Points, in no order, along strands that fork, close into loops and pass close to each other.
Points whose rows are less than 26.1 apart are linked; no others are.
Rifo: [  5 -39 -17  11  11  38   0   3  11]
Dipem: [  9 -10 -18   6  20   7 -18  23  -3]
bovek: [ 10  -2 -12   0  17  -3 -21  24  -3]
Vuvi: [  0  -3 -14 -40   2  30   7 -23  24]
dak: [ -4   5 -25  14  31 -16  25 -21  -6]
lovin: [ -1 -21  44  22 -17 -26   8  15  -3]
beri: [-14 -14 -10 -11  -4   7  17 -47  19]
Renib: [-14   6 -22 -35 -10   1  19 -40  24]
gumo: [  0  21   9  27 -10  22  -7   0 -23]
nufu: [  2  19   0 -11   3 -22 -23  13 -11]
putut: [  7  12 -19  12  28   8   8   5  -9]
Suviv: [ -6 -13 -10 -37  -1  28   0 -24  11]
dop: [ 16  14  -8   8  -4  13 -18  35   2]
Zukad: [ 17  11  13  -5 -10  -7 -15  38  19]
dele: [  8  23  -6  16   5  19  -6  12 -13]
garu: [ 17   6  24 -15 -10 -15  -5  37  23]
zared: [ 10  15   8  20 -25  18 -17  24  -6]
sakil: [-10  -8 -28  15  27 -23  27 -32  -1]
Maso: [ 12   9   4 -11   3 -23 -22  28   8]
migim: [ 13  17 -11  10   6  15 -13  24  -5]
Mir: [-11   2 -15 -24  -8   6  17 -44  26]
deguf: [ -4  -5  46   3 -22 -27  -1   5  -2]
Naba: [  3 -23  41  24 -25 -17   9  21   3]
vuvup: [ 14   3  13 -20   1 -27 -13  33  18]
likat: [ -4  32  -9   7  18  -1  10 -14 -26]
kesor: [ -4 -27 -18   9  24   9  12 -16   3]
Bunu: [  0  11  32   5 -22 -15 -15   9  -3]
luniz: [ 15  12   4   2  -9   0 -21  36  11]
Dip: [  8 -16  39  19 -35  -5   6  26   8]
Fufe: [  8  26 -10  21  10  23   5   6 -12]
Lemu: [-13 -25 -12  -3   7   4  18 -42  10]
tanag: [ -2  -1  33  24 -24 -11 -16   7  -8]
Riran: [-30  -6 -20 -41 -11   3  18 -36   0]
Gizel: [  3  -3 -22   5  30   1  -1   5 -13]
fubu: [  7 -38 -17   8  15  29  -7   9   5]
ril: [  1  -4  49  -6 -22 -20   7  13   5]
bes: [  2   4 -19  -3  24 -10 -12   9 -18]
Mura: [  7  21 -18  19  24  13  16   0  -7]
ded: [  9   7  27  14 -30   1 -12  25   5]
zomo: [ -3  27   7  20   0  14  -3 -11 -26]
Zupon: [  4  12  16  25 -24  14 -17  12 -11]
sisu: [ -4  32  -1  12   9   6   7 -15 -27]
nadov: [  1 -36 -12   5  13  31   8 -14  11]
Mele: [ -1 -10  28  38 -23  -9 -13  12 -12]
gis: [-20 -15 -14 -31  -5   8  13 -39   2]
pamob: [  6 -27 -21   8  23  13 -12  12   0]
lavo: [  0 -18 -22   8  31   3   8  -8  -6]
dovid: [-13 -13 -13 -40  -4  19   6 -31   6]
vepa: [  3  12 -10 -10  14 -19 -20  12 -14]
maku: [-13 -18 -23  11  18 -19  24 -36   4]
kede: [  1   9  14  33 -22  18 -12   7 -18]
nasi: [  9  -3  29  22 -38   1  -5  24   7]
Saku: [ -2 -31 -12   9  13  22  14 -22  13]
sabet: [ -1  -7  51 -23 -15 -18  16  14   1]
zef: [-13 -23 -18   6  14  -8  21 -39   7]
lozof: [-16   4 -30 -57  -1   6  15 -24  15]
dulo: [-28   2 -27 -57  -9   4  13 -24   2]
musad: [ -6 -11  44  14 -19 -31  -2   3  -8]
zufe: [ -1  15 -22  10  31  -7  20 -14 -13]
rom: [  0  21  16 -12 -10 -28 -20   8 -10]
mor: [ -1  26 -17   7  26  -4  13 -12 -20]
tiped: [  7  16  19 -13  -8 -23 -18  19   4]
razim: [-12   7 -29 -48  -3   1  19 -30  22]
Bafor: [  7  10  28   7 -23  -8 -15  18   4]
Vudol: [ 10   0  -7  -3  12 -12 -25  28   3]

A fork is a point with three links, a tip a point with one. Leave the first point through the second and follow the links. Name the first fork or tip that comes.
pamob, fubu => Gizel
dulo, Riran => Vuvi
Naba, lovin => sabet
migim, dop => Maso
ded, Bafor => Mele

Name the points in between on the shortest way along the links from the first point to the second, in order.
lovin, Bafor => Naba, Dip, nasi, ded
zufe, Zupon => mor, likat, sisu, zomo, gumo, kede
pamob, kesor => fubu, Rifo, nadov, Saku
Mele, ded => tanag, Bunu, Bafor
